Each row is a point on a landscape with many valleys, with its height.
From any point a ball rolls to the lowest of the 2 points nearest to it. It stops when none of these is lower. Distance is the straight distance between rows; heights are no part of it.
Rovub (h 516): -4 20 -40 17 -6 -23 -18 -20 5 12 -13 4 14 -17 -34 -24 -26 -9 -16 -44 4 1
 23 -14 -2 -13 3 -23 0 -3 37 9 23 -16 -1 -4
fovi (h 565): 23 -22 3 -3 23 -9 3 17 15 -7 -8 11 9 12 -12 -23 12 -13 -5 3 9 3 -4 -18
 17 -17 9 -12 -2 9 -15 -38 -21 13 -16 -17
taram (h 908): 11 19 8 30 12 8 34 0 -25 -14 9 0 12 -16 23 10 7 18 -2 -21 -8 -10 1 13
 -29 0 4 -12 -13 3 -11 -6 31 -10 1 28
kub (h 396): 17 -37 24 29 -4 10 11 6 19 27 14 -3 -4 -20 22 18 -25 13 -14 3 -18 15 -33
 26 1 8 17 4 27 17 -21 -9 -18 32 0 5
fur (h 741): -11 49 22 -11 -16 19 7 -20 -11 -1 -2 24 28 7 -15 -10 -5 -14 18 -1 -1 -14
 -1 -16 2 4 5 -1 -2 3 9 33 43 -12 5 5
Gazug (h 527): -22 -7 32 -13 -29 7 -3 5 -13 -10 11 8 -14 12 4 15 9 22 32 20 -36 18 13
 34 26 5 -14 15 -26 -1 -1 13 0 0 19 5
Los (h 231): -3 12 28 -23 -23 -8 5 16 19 27 -18 5 -30 21 -6 5 -23 -17 -15 23 15 9 -16
 -17 -10 13 7 -1 -13 29 0 36 -7 9 1 -14
tenek (h 204): 8 -1 -4 2 17 -11 16 23 14 -16 -2 -24 1 0 15 2 12 4 -6 3 16 -21 25 -3 3
 -12 -8 -9 -15 -9 4 -14 -7 -5 -7 -7
Bom (h 653): 18 2 -5 -39 -20 8 -31 -11 28 30 12 11 14 11 -35 -4 -14 -16 14 4 13 -9 -7
 -17 16 4 11 19 8 22 -23 16 11 25 -11 -17
kiko (h 636): 3 -4 -6 -36 -22 12 -39 -15 11 9 -6 5 7 30 -34 -8 -12 -14 33 12 0 18 -16
 2 30 -12 1 30 1 21 -9 13 3 21 -11 -23
tuvez (h 492): -1 -25 19 13 5 1 2 23 10 3 -5 -1 -26 11 32 -14 -4 18 -13 2 8 20 -20 17
 22 0 6 -20 -3 -4 2 -31 -29 9 -7 -8
fozul (h 577): -8 27 -23 -12 -13 6 -16 -2 10 28 -3 20 13 2 -10 -24 -30 -34 -23 -23 5 17
 -7 -1 -11 1 10 3 -8 21 -3 -6 17 -4 -40 -9
bil (h 732): -13 6 11 -4 13 28 11 30 -35 -29 3 9 -36 3 31 -49 27 1 -5 12 24 0 -2 20
 -1 -4 -5 -22 -8 -8 -8 3 -16 -18 -11 -9
vorig (h 460): -9 12 -35 19 12 14 -7 14 -14 8 14 2 33 -23 -7 -18 -22 -24 -19 -20 -24 1
 -10 2 -36 2 18 1 23 -9 -21 -19 12 -25 -13 16
laba (h 383): 11 10 31 3 10 7 17 8 -23 -16 7 -5 -26 -10 50 -6 31 51 -5 -1 36 -7 -24 5
 -8 3 9 -27 -10 -32 15 -12 -3 1 15 8
dedam (h 683): 12 23 -15 22 1 1 34 15 -20 -5 -10 7 7 -12 53 -10 27 22 -10 -12 14 4 -27
 -6 -39 -29 38 1 -7 -28 8 -4 5 -12 5 14
feref (h 543): -5 22 -26 6 -11 3 -47 -22 17 40 2 35 -5 -8 3 8 -31 8 -10 -13 -7 10 -5
 -16 -22 -8 5 -17 0 17 14 9 38 -1 7 23
Gaf (h 513): -2 -2 -11 16 -10 -15 -6 -20 23 26 -1 19 -1 -18 -10 -5 -21 -12 -5 -25 -19
 -11 24 -15 8 -28 5 -11 -16 20 0 -12 11 3 -3 17
Nep (h 284): -18 -7 -4 5 13 -10 -1 9 -30 -31 -5 0 -25 13 6 -54 17 -7 -10 -27 10 11 -1
 4 16 -18 -6 -25 -10 -18 18 -22 -24 -24 -9 1
nofu (h 489): -4 -23 37 -27 -30 9 17 14 1 -5 21 1 -6 9 16 36 25 26 21 25 -26 12 5 25
 19 14 2 20 -18 10 -17 19 12 40 21 -3
bafe (h 325): -10 -1 -21 -9 -6 -1 -33 -26 -9 2 -4 -11 13 4 -61 -20 -13 -15 17 -30 -3 7
 -4 3 17 3 -11 38 8 7 25 0 -1 14 -38 -20
Befi (h 397): 4 -34 -10 -36 -25 9 -3 2 1 -8 15 -13 13 19 -13 10 23 -10 17 17 -24 20 6
 10 36 -4 1 28 23 -12 -5 1 -4 26 -14 -9
kir (h 693): 11 -3 15 -11 -30 6 -1 -5 33 39 12 5 -11 -16 5 32 -25 4 6 6 1 -16 -2 -5
 -9 3 6 18 -8 48 -23 27 13 31 8 2
rok (h 735): 1 14 19 3 -31 -5 18 0 -10 30 -5 17 -26 0 17 16 -19 10 -20 -10 -11 22 -21
 10 -18 -5 8 2 -32 33 -12 14 10 17 14 33
sed (h 504): 6 12 -17 15 6 6 -26 -7 11 30 -8 30 6 -15 3 11 -27 -4 -19 2 -10 18 -27
 -17 -34 -2 12 -12 20 10 0 3 20 -5 -1 21
Mak (h 477): -4 -17 13 -15 11 17 14 32 -8 -28 3 -13 -7 5 10 -30 20 -11 4 12 2 7 15 37
 16 11 -9 12 -3 -14 -7 1 -19 4 -32 -26
fep (h 327): 7 -23 30 15 12 14 1 3 -7 -1 25 -7 9 -19 14 -2 3 16 -9 0 -23 0 -23 12 12
 13 5 -6 26 -17 -17 -30 1 1 -7 18
veb (h 393): 13 -2 -12 31 2 5 0 29 11 12 -15 13 1 -2 31 -22 -14 -14 -21 -9 5 16 -36 1
 -21 -17 17 -8 9 16 -9 -26 -19 2 -12 -1
bisuk (h 710): 13 7 36 1 -23 -4 13 -10 12 20 1 -2 -6 -12 14 41 -9 21 -8 4 3 -4 -6 2 -24
 5 -7 19 -15 35 -6 23 16 34 15 12
guv (h 442): -9 11 6 -22 -27 -2 -11 -12 24 12 -7 -14 -19 25 -8 34 2 28 34 34 6 0 11
 -7 4 1 -7 11 -8 15 2 37 3 22 34 -1
lusid (h 713): 11 -13 2 34 7 -11 26 -3 -34 -29 3 -24 13 -23 25 -5 14 21 5 -31 13 -30 11
 8 14 -5 3 -19 5 -30 15 -5 9 -32 15 8
mubi (h 411): -19 13 -21 -25 -24 -1 9 -6 18 -3 1 -16 -1 29 -19 35 17 14 42 32 -8 -14
 40 -2 8 1 -6 -1 -15 3 9 26 2 17 47 -11
noto (h 837): -19 52 -10 -17 -10 8 -8 7 10 24 -7 11 -5 19 1 -12 -22 2 -18 -7 16 17 3
 -9 -34 21 6 -17 -8 13 5 46 27 -16 -13 -7
gomu (h 361): -5 -9 -14 10 32 2 -21 -3 -45 -6 -2 0 24 -9 -45 -27 1 -27 -10 -23 5 -3
 -25 -4 -13 13 3 17 14 -12 -10 -51 -26 3 -21 -11
mekis (h 51): -21 1 8 -52 -8 -10 6 25 9 -10 -9 -9 -17 29 -6 4 25 -17 7 37 -6 -3 20 -4
 19 13 -11 8 -33 -11 6 12 -28 5 15 -18
Taf (h 618): 14 34 -4 3 22 2 6 -10 -3 -4 -12 31 31 -4 -11 -16 1 -22 -12 7 3 -4 -22
 -39 -23 3 20 -17 18 -8 -9 -4 20 -21 -9 2
mume (h 238): -23 -2 -20 -29 -29 -28 -10 -14 -1 -16 -12 -13 -13 19 -50 -5 12 3 38 5
 -25 4 32 -9 33 -5 -11 1 -23 -10 27 25 -12 -19 43 -9
Dodun (h 553): 37 -24 -10 -3 18 -11 -9 25 20 3 21 -8 9 -18 28 12 14 13 -12 -1 34 -27 -8
 -26 -15 -4 6 -12 12 -1 -19 -47 -13 12 0 -11
Bubar (h 548): -12 13 -40 8 4 -3 -32 -20 5 25 -9 11 27 -10 -35 -35 -25 -29 -17 -40 -2
 14 4 -8 -12 -1 5 -7 0 9 20 -12 16 4 -34 -15
Zot (h 852): -6 28 9 -12 19 3 -5 13 7 -5 -19 16 -11 17 -8 -12 -12 -14 -11 9 20 9 0
 -15 -19 13 -5 -18 -8 21 0 22 12 -20 -22 -10
fegu (h 571): 31 -20 -21 -9 29 -19 -13 9 4 -14 9 -21 20 -14 -13 4 21 -8 -8 -12 29 -23
 5 -30 2 0 -1 6 19 -17 -5 -31 -3 0 -12 -10
Bemez (h 803): 4 8 38 3 22 14 30 10 -14 -31 -14 17 4 2 8 -16 29 -10 13 37 6 -14 -4 1 5
 3 -1 -8 2 -13 -3 16 -9 -5 9 -13
gul (h 721): -20 34 15 -23 -12 4 -4 -8 -10 -18 -2 6 7 12 -25 -10 -1 -20 27 -6 7 -10
 23 -4 22 14 -12 5 -10 -2 12 38 29 -25 1 -8
fes (h 865): 7 23 6 15 26 -1 5 9 8 -4 -17 6 -9 7 3 15 -9 9 0 12 21 -9 7 -19 -27 14 -3
 -25 1 11 2 20 21 -16 0 7
vinu (h 483): -6 -2 19 19 -3 -5 24 -19 -4 -1 4 -10 -11 -5 -1 12 -3 40 -2 -1 -26 1 31
 37 4 -9 -13 -13 -33 6 9 -17 -9 20 26 17
nutuf (h 820): -10 32 -2 -6 -32 3 -8 10 3 31 -11 8 -9 8 20 14 -23 2 -19 -10 5 21 -21 -7
 -35 8 12 2 0 17 6 39 37 -7 -9 15
kudet (h 450): 4 -29 10 16 0 11 5 -10 18 12 19 -6 -1 -1 6 34 -6 31 11 19 -21 9 -1 15 7
 3 -8 12 25 14 -17 6 -1 23 3 9
Puf (h 562): -2 16 11 -9 8 12 -27 -7 -10 -2 11 -9 22 -1 -24 15 -15 -12 -3 1 -6 -10 -5
 -11 -3 27 -12 23 38 -13 -11 9 15 -15 -13 12
fatut (h 452): 7 2 -11 6 11 -18 -7 -20 24 -3 -12 -7 19 0 -33 6 -4 0 11 -3 4 -18 29 -23
 13 -9 -2 -7 8 -2 14 12 12 -10 5 -9
mas (h 584): 15 -37 -29 -7 24 -9 -28 1 10 6 23 -15 16 -14 -22 16 8 -12 -14 -13 3 -10
 14 -18 1 -1 4 11 26 -10 -24 -37 -11 8 -6 3
gid (h 312): -9 19 -9 15 3 8 2 -5 -20 -13 -7 -1 12 1 -1 -19 -14 -17 -3 -14 -4 2 5 14
 -5 -8 -3 4 10 -11 14 11 13 -28 -23 11
Lovop (h 260): 17 -1 -13 22 20 -2 9 24 -6 -22 -4 -28 17 -6 9 -27 3 -1 -1 -13 12 -23 12
 11 -4 -22 2 -9 8 -3 6 -16 -20 -7 -20 -22
gaken (h 486): 4 -3 -1 2 24 8 -22 22 -18 -5 0 6 -9 8 -2 -11 -6 -21 -22 -5 12 10 -34 2
 -14 24 -4 6 17 14 -25 -8 -9 -14 -38 7
mukeg (h 280): 1 -10 31 9 3 9 28 -17 -2 -20 25 -28 19 -17 23 51 21 28 4 -4 12 -14 -5 8
 -6 24 -25 15 6 -16 -2 5 19 8 12 5
pibi (h 328): 2 -11 -32 13 28 -14 -16 -7 -25 -7 -3 -17 29 -22 -65 -21 -4 -29 -7 -34 5
 -15 2 -13 -2 14 4 15 14 -10 1 -23 -8 -1 -17 -16
Tivup (h 764): -3 -5 17 5 -21 -9 23 23 -7 23 -8 25 -33 10 31 12 -10 -13 -36 -2 -2 34
 -39 -1 -8 1 13 -10 -25 19 -9 12 -3 -2 -1 22
suza (h 671): 13 -6 -4 -16 -22 8 -19 4 25 44 21 12 7 -15 -16 15 -42 -27 -9 1 0 -14 -18
 -10 1 13 14 25 16 31 -40 8 -1 23 -1 -1
Mino (h 390): -9 -12 -28 -19 -8 -4 -2 0 20 -6 -5 -39 -24 28 -1 21 12 21 28 25 -14 21
 45 16 2 10 -22 -1 1 -16 18 10 -26 -4 17 -2
kos (h 681): 12 3 10 -3 21 7 4 25 -37 -21 30 9 16 -19 9 -26 21 -19 -15 -8 6 -16 -21
 -13 -10 10 17 -6 20 -22 -41 -33 -2 -21 -9 9
marik (h 451): -23 9 -8 -7 16 12 9 10 -17 -30 -24 -20 -13 13 -17 -24 14 -12 19 23 -3 -6
 26 35 8 12 -21 10 -14 -15 23 17 -35 -19 -2 -36
Megu (h 589): 3 -2 -6 8 -18 -4 -28 -11 24 24 -6 -16 -17 2 19 29 -27 14 0 3 3 8 -2 4 -3
 -7 -19 16 12 7 19 8 0 6 -6 8
memuv (h 443): 2 -32 -5 -24 -5 7 6 26 4 -8 -3 -17 -3 21 6 -6 14 -14 1 16 -1 27 -1 27 26
 8 -5 30 6 -17 8 -6 -30 27 -28 -30
ren (h 535): -17 21 43 -16 -18 3 39 22 -10 -2 -4 6 -21 1 14 7 15 5 -6 26 -18 -12 -4
 37 -13 24 -4 6 -41 6 1 17 -21 17 34 -3
toge (h 794): -15 31 -1 -6 -9 9 22 1 -6 10 -6 23 4 -3 18 3 9 -3 -18 -7 -11 19 -30 -16
 -34 -10 28 14 -13 -1 -10 39 33 -14 -8 18
voz (h 591): 0 7 27 -17 -12 13 -10 6 -1 1 8 3 -1 11 -7 6 -11 -17 3 10 -6 7 -19 4 4 11
 -8 23 21 14 -5 26 10 2 -17 0
vid (h 638): -17 23 9 9 0 0 14 12 -14 -5 -18 -12 -27 15 22 -8 1 6 -9 22 -6 -4 -4 20
 -13 1 -8 -13 -20 -17 14 1 -26 -20 10 8
kedaz (h 652): 14 16 3 11 -6 -2 29 28 -3 12 -18 5 -5 -11 46 -6 12 5 -26 -1 19 2 -37 -12
 -55 -13 35 -3 -8 3 -4 10 2 -1 -2 1
bure (h 279): 5 -27 0 27 22 7 -30 7 -9 10 21 -14 8 -21 18 10 -10 17 -16 -11 -12 0 -22
 8 -7 9 2 -1 37 -19 -15 -46 -14 0 8 13
Lel (h 832): -6 15 16 -4 8 2 -4 -21 1 -22 -27 8 14 18 -28 -20 -3 -11 20 28 -5 4 0 -8
 19 -12 -3 9 9 -13 27 19 -13 1 -1 -21
kepo (h 509): 11 -26 -6 4 28 5 0 1 -14 -27 25 -29 23 -7 -17 15 13 5 14 0 -13 -15 12 8
 11 17 -6 2 40 -19 -15 -2 3 -16 -8 1
tiviv (h 455): 21 -35 -5 16 16 6 -11 26 18 20 6 6 -17 6 27 -6 -14 -12 -20 -16 15 24 -34
 6 18 2 9 -7 18 14 -15 -36 -32 20 -10 -2
lun (h 427): -2 -44 4 5 -7 -2 19 -11 22 14 18 -11 8 -12 9 10 14 31 0 -2 -24 9 19 13
 32 -22 18 -11 -4 -4 0 -34 -4 44 6 -1
Zek (h 387): 3 -19 51 0 -6 14 20 15 -7 1 18 14 -6 -7 17 -1 1 10 -7 9 -21 15 -33 23 20
 19 7 5 1 0 -17 -3 7 11 -6 14
bekeb (h 506): -5 5 25 -11 -13 -3 30 7 3 5 1 -10 -23 -1 1 24 0 28 -11 15 -22 -6 14 39
 -8 12 -11 0 -50 18 -1 -6 -23 32 33 11
Pena (h 576): -4 6 47 -4 -6 11 41 33 -18 -4 -10 10 -31 -3 32 -15 15 2 -21 20 3 4 -23
 19 -20 17 14 -17 -32 4 -14 18 -14 12 18 0
zas (h 705): 3 4 11 -1 22 20 10 21 -34 -32 17 26 -4 -9 17 -43 24 -15 -1 -3 7 -8 -15 3
 0 -1 6 -16 8 -6 -29 -4 3 -19 -26 1
zove (h 439): 15 -31 46 -22 -18 8 28 16 6 6 28 1 -5 -4 17 35 8 7 -7 18 -13 15 -30 9 29
 22 6 16 6 6 -22 9 2 27 3 3
Buk (h 392): 2 -19 -33 -20 -8 -14 -35 -20 35 27 -6 7 -22 19 -15 10 -13 -9 2 -3 12 17
 21 -18 28 -19 -4 15 1 10 5 -3 -13 19 -13 5
Rarup (h 453): 17 2 -5 24 7 -3 -8 10 13 23 -9 7 -6 -18 32 10 -11 -1 -26 -4 4 6 -23 -10
 -26 -6 1 -1 8 9 -3 -18 6 3 -7 21
Tosim (h 621): 23 -5 32 8 -2 -6 31 34 -12 5 1 2 -18 -13 45 -2 19 11 -24 -1 16 0 -36 -6
 -32 6 20 -17 -10 12 -22 -4 -2 14 -5 4
rirum (h 355): -4 11 -10 -11 3 -9 -35 -17 27 29 -26 20 -14 23 -23 -11 -29 -12 -9 0 19
 26 -4 -7 6 -1 -7 -2 -2 20 17 -1 -14 9 -25 -13
Tek (h 620): 1 -14 5 -10 -17 9 -33 -10 12 13 0 8 -7 17 -19 11 -25 0 23 14 -14 22 -18
 7 21 -6 -6 24 24 24 -12 14 -8 7 -9 -3
fov (h 481): 7 0 -11 21 -10 -29 8 -26 10 5 -7 5 16 -25 -24 -6 -17 -4 -3 -26 -10 -17
 21 -22 11 -21 3 -15 0 6 26 5 20 -9 19 4
Lovul (h 729): -4 -2 6 36 6 -8 21 -8 -26 -20 -5 -27 -2 -6 19 3 -3 25 9 -12 -7 -6 20 29
 11 -1 -11 -13 -4 -23 28 3 1 -29 12 12
zaz (h 508): -5 15 -29 17 2 4 -19 -14 0 21 15 19 36 -35 -28 -7 -34 -33 -14 -22 -24
 -13 11 -13 -25 4 15 -4 15 2 -18 -23 22 -15 4 13
Zego (h 419): -4 1 17 15 3 9 1 8 -25 -13 3 -3 -18 -2 42 -29 14 45 -3 -12 14 3 -18 11
 11 -13 20 -33 -1 -35 20 -27 -7 -8 1 11
folom (h 895): 16 -6 -8 29 15 -2 12 -18 6 -1 12 -5 17 -37 10 36 -9 12 -4 -21 -4 -28 20
 -2 -21 2 -11 -11 -6 13 -5 -14 24 -8 10 19
vaf (h 458): 0 -13 22 34 -2 -4 22 -7 2 2 1 -8 -3 -14 15 -4 -2 34 -8 -15 -21 9 9 24 15
 -17 10 -25 -16 -4 7 -40 -7 21 9 11
Suso (h 533): 30 -16 -10 10 29 -10 -6 -8 28 12 3 -1 13 -38 26 38 10 9 -12 6 28 -31 -3
 -35 -27 -3 -12 -7 0 -3 -1 -20 3 10 17 -4
Daz (h 878): 15 33 -17 14 6 -3 8 -7 14 19 -13 20 5 -14 10 23 -8 12 -15 -10 16 -7 11
 -22 -47 9 12 -22 -21 15 7 10 41 -3 13 12
baf (h 587): 33 7 12 2 21 -5 4 13 15 -4 -8 15 18 -6 -5 -14 8 -22 -12 10 13 -12 -18
 -37 -14 -7 14 -8 10 6 -23 -28 -4 -1 -12 -6
futet (h 395): -2 -5 -33 18 29 6 -32 13 -29 2 -6 13 14 2 -18 -34 -7 -31 -12 -33 16 9
 -44 -5 -20 10 7 4 20 14 -21 -61 -32 9 -21 -6
feman (h 422): -6 -18 -31 -4 -11 -21 -21 -28 25 8 -6 -7 -9 10 -32 3 -10 10 22 1 -7 2 39
 -15 18 -28 -2 2 3 9 19 16 -2 12 10 -6
Kise (h 758): -23 10 26 -6 12 37 17 19 -33 -25 -7 13 -39 -2 23 -40 36 -1 -3 45 -1 -9
 -9 28 -11 18 -6 -23 -18 -15 2 15 -32 -17 32 -21
Kug (h 550): -21 -24 27 -23 -5 3 -3 6 -1 -19 4 8 -29 20 5 7 25 26 23 34 -30 37 6 26
 28 20 -11 -3 -14 -25 3 10 -21 -2 12 -2
des (h 388): -15 25 -40 25 7 8 3 -1 -12 -3 -3 3 28 -11 3 -15 -13 -6 -8 -35 -16 7 5 5
 -23 -12 19 -4 5 -7 8 9 34 -41 -17 15
fug (h 362): -10 -25 -23 -9 0 -20 -7 0 2 -19 -8 -32 -21 21 -18 2 22 10 18 -3 -7 21 32
 3 25 -6 -19 0 1 -24 24 -2 -22 -8 -1 -5
gopo (h 444): 0 -12 -17 10 23 10 -14 34 -27 -6 4 17 -6 13 18 -34 -3 -25 -11 -21 27 16
 -52 12 -14 17 4 4 18 25 -28 -32 -26 2 -35 -5
Kog (h 781): 1 22 30 18 14 27 44 8 -37 -28 -8 10 -5 -10 26 -28 29 20 6 25 4 -15 -2 27
 -9 2 12 -21 -15 -24 8 11 -14 -2 27 -10
duk (h 291): -5 -9 -28 -40 -39 -16 -13 -8 0 -23 -10 -15 4 25 -46 -7 29 -7 37 12 -17
 16 26 -2 33 -16 -4 19 -7 -6 19 22 -5 11 20 -20
reb (h 391): 1 -36 -9 -14 -33 4 20 -25 19 7 18 -24 19 0 11 31 16 23 8 16 -14 -4 12 -2
 22 -28 -1 16 7 -13 5 -1 0 44 13 -10
Tapub (h 144): 0 -13 3 -27 13 -7 22 27 13 -20 5 -27 -12 20 14 8 38 13 6 24 16 -8 32 -4
 14 10 -11 -5 -17 -19 4 -4 -13 3 5 -11
Dum (h 684): 14 22 -9 28 14 -25 33 -8 -7 -11 -20 -1 7 -7 3 5 4 16 -2 -10 19 -22 23
 -13 -10 -12 8 -36 -29 -7 13 -11 1 -23 30 10
Mut (h 521): -13 -19 34 -5 12 3 2 13 -4 -17 -6 15 -26 18 16 -22 13 10 3 26 -8 23 -16
 20 29 4 0 -14 -8 -13 -1 -11 -25 -4 -1 -7
roze (h 588): 2 -24 -23 4 7 -17 -32 -17 11 12 19 -3 14 -29 -42 6 -10 -22 -11 -27 -16
 -14 14 -23 13 -6 -3 11 23 -2 -7 -23 -1 -1 0 14
zifu (h 305): 11 -10 2 -14 -9 -9 -12 14 28 21 -19 4 -28 28 -4 7 -25 -20 -15 16 24 25
 -21 -3 10 6 -2 10 1 22 1 14 -28 15 -15 -17
para (h 342): -1 25 19 19 12 -4 42 -22 -12 -17 -6 -11 7 2 7 38 1 12 20 -5 15 -23 26 15
 -7 20 -14 -6 -15 -3 15 16 16 -8 28 17
Ruka (h 324): 13 13 -16 31 7 5 2 29 -10 -14 -12 5 7 3 30 -42 0 9 -4 -5 16 -2 -19 4 -23
 -25 15 -15 12 0 0 -23 -25 -8 -14 -14
tesi (h 482): 2 -19 6 10 0 6 -2 -12 4 -13 17 -24 20 5 -7 27 0 18 26 12 -24 -1 16 16 12
 2 -14 19 32 -6 2 12 7 -1 -2 0
rom (h 329): -17 -15 -5 2 21 -19 -6 1 -19 -36 -10 -13 -33 22 -22 -32 19 -3 12 -4 -8
 20 17 9 27 2 -25 -14 -14 -22 19 -9 -29 -28 -4 -9
Pefa (h 687): -38 23 4 -21 -12 6 0 -11 -23 -14 -19 12 -15 24 -8 -36 -5 -33 -4 14 -9 18
 2 21 8 -5 -18 7 -23 7 9 9 -9 -21 -15 -20
zimap (h 568): -2 17 -10 3 -23 -2 -42 -23 18 28 -3 5 -12 -1 -4 6 -30 13 6 -6 3 3 13 -10
 -4 -8 -12 -4 -1 9 19 20 22 -8 0 10
met (h 335): 6 -1 38 0 7 12 23 7 -10 -22 14 -23 -4 -13 39 8 23 26 -6 5 10 -10 -7 14 4
 8 -10 0 0 -27 7 -2 10 5 -1 4
Ledes (h 491): 4 -15 -18 -26 -18 2 -37 -35 25 29 28 -1 12 -20 -5 41 -3 2 11 0 7 -27 13
 -35 1 -10 -4 27 11 6 -16 8 19 22 15 10
Pumug (h 767): -8 44 6 5 -9 7 35 -21 -22 -3 -7 23 21 -1 7 6 11 -3 -1 -12 -8 0 -4 -16
 -16 -4 20 2 -14 -13 9 25 42 -15 9 27
Natu (h 887): 18 16 -8 15 6 -4 4 -35 16 20 1 23 12 -40 6 33 -9 8 -8 -20 4 -24 18 -19
 -34 -1 -2 -8 -20 18 -3 -4 34 10 18 16
pogu (h 542): 0 -27 -7 14 9 -8 -1 3 28 13 2 12 0 2 -12 -11 -6 -18 -2 -11 -11 3 17 -7
 29 -20 4 -6 -12 22 -15 -28 -14 11 -15 4
sak (h 549): 1 9 -34 -12 -15 -1 -62 -27 12 46 16 28 12 -21 -13 -1 -37 -26 -21 -28 -5
 0 -16 -20 -8 -3 8 4 10 1 0 -15 22 2 -5 14
zugos (h 286): 5 -4 9 18 14 0 27 -14 -8 -22 15 -23 31 -9 12 49 13 12 24 -10 19 -33 17 5
 4 24 -20 3 20 -16 0 18 25 -22 8 2
tefo (h 660): -30 19 20 -12 -25 6 13 3 -4 0 -12 28 -7 22 3 -21 -20 -18 -7 22 -25 14
 -11 18 8 -12 -8 1 -32 17 -5 4 0 -4 1 1
liger (h 517): 15 -24 -7 -11 31 1 -17 27 2 -9 1 -6 -17 18 -10 0 8 -8 -1 8 24 11 -2 -3 1
 22 -17 5 10 16 -26 -5 -8 -6 -39 -2
fedo (h 418): -10 1 -18 -17 3 7 -5 10 16 -10 -15 -29 -5 25 -21 3 -6 1 29 21 -1 5 38 26
 -4 10 -20 13 5 2 8 23 -15 -6 -7 -27
suzer (h 819): -3 0 29 -6 11 2 16 -3 -4 -35 -15 6 8 15 -8 1 26 7 22 45 -12 -1 8 1 23 -3
 -1 -4 0 -28 19 9 -15 2 24 -15
baga (h 699): 25 -11 -12 30 9 -29 25 -2 -12 -23 -4 -13 24 -25 13 5 11 15 9 -30 34 -42
 18 -14 4 -8 1 -27 -5 -11 11 -14 6 -22 22 -7
biton (h 511): 9 -22 -26 -10 11 -12 -7 -38 41 20 20 5 16 -23 6 50 10 6 1 8 20 -33 24
 -38 -14 -7 -7 7 1 2 -5 7 16 21 14 -2
Vebu (h 147): -11 23 27 -35 -14 -6 16 20 19 10 -14 5 -20 21 -3 3 5 -19 -2 30 10 -7 0
 -10 1 9 -6 3 -29 8 6 19 -13 3 12 -9
muzu (h 572): 1 -13 -33 -13 7 -15 -54 -38 17 33 21 13 18 -33 -38 4 -22 -19 -5 -17 0
 -25 22 -30 -2 1 8 8 15 -5 0 -8 11 7 8 -3
mabut (h 619): -14 15 1 -17 -33 6 15 8 4 15 -3 38 -5 21 9 -20 -25 -34 -22 -6 -4 30 -27
 -2 0 -8 13 0 -18 34 -21 10 13 -15 -22 -3
vuz (h 334): 4 -25 -6 27 7 15 -22 6 12 23 12 -5 15 -14 6 5 -34 -7 -15 2 -19 5 -18 18
 -6 6 0 17 44 7 -24 -24 -25 13 -7 5
vuv (h 468): 0 -7 -9 -28 -29 -2 -24 -33 27 12 10 -14 0 17 1 50 18 25 33 14 23 -12 11
 -32 10 -14 -10 21 1 7 -1 23 23 24 26 6
Gep (h 534): 7 -1 -8 17 31 2 -17 -2 -34 -20 12 -17 24 -21 -16 9 -9 -12 1 -10 7 -21 1
 -1 -9 21 -3 3 42 -28 -12 -11 2 -31 3 8
saze (h 704): -28 28 3 -33 -29 1 -27 -16 -12 -6 -12 2 -10 26 -21 -28 -9 -13 22 -1 -6 6
 5 7 23 -5 -16 15 -18 1 19 17 8 -21 -3 -17
faz (h 281): -6 -7 -19 9 13 -17 -5 -13 -19 -18 -12 -11 7 -2 -42 -39 3 -23 -4 -36 3 9
 1 -1 14 -3 -12 14 3 -6 24 -10 -2 -4 -34 -15
lib (h 346): 1 -29 -14 -24 -34 -12 4 -11 7 -14 8 -24 19 13 -14 13 26 5 28 9 -15 1 20
 -13 36 -26 -5 22 13 -17 17 13 11 20 19 -10
Lipe (h 613): -17 4 16 9 -12 4 -8 0 -1 -2 -7 -21 -25 16 18 2 -16 12 8 12 -12 20 0 25 4
 -3 -24 12 7 -8 23 9 -17 -8 -12 8
zogi (h 379): -13 14 10 -2 -1 -12 33 -19 7 -10 1 -17 2 14 -5 41 16 24 22 13 5 -23 32 7
 6 6 -16 0 -26 -5 16 15 -1 8 46 -1
rebev (h 219): -11 1 -19 24 19 -8 -5 -3 -37 -29 -10 -1 -2 1 -13 -42 11 -18 -6 -38 2 4
 -11 1 11 -18 -3 -6 13 -14 11 -14 -1 -26 -24 1
Lol (h 650): 19 26 2 14 21 7 13 -1 -28 -20 1 16 24 -19 11 -8 19 -16 -7 -1 -3 -12 -24
 -29 -21 0 20 -8 15 -25 -16 -9 16 -27 -1 22
pum (h 449): -6 -33 -51 -13 -32 -9 -31 -26 21 11 13 -21 -9 5 -28 2 -1 3 34 -15 -23 6
 34 -1 25 -32 -3 21 19 18 -4 13 3 18 -7 -3
Debi (h 663): -16 40 -14 20 5 -6 31 -7 -15 -3 -24 2 -6 10 -4 -10 -6 9 0 9 -5 -17 15 9
 -18 0 4 -25 -25 -4 20 11 -6 -32 27 17

Where does a ball stop that starts at each point below?
liger: rebev
marik: rebev
rok: bure
voz: bure
vid: mekis
mas: mukeg
Kug: mekis
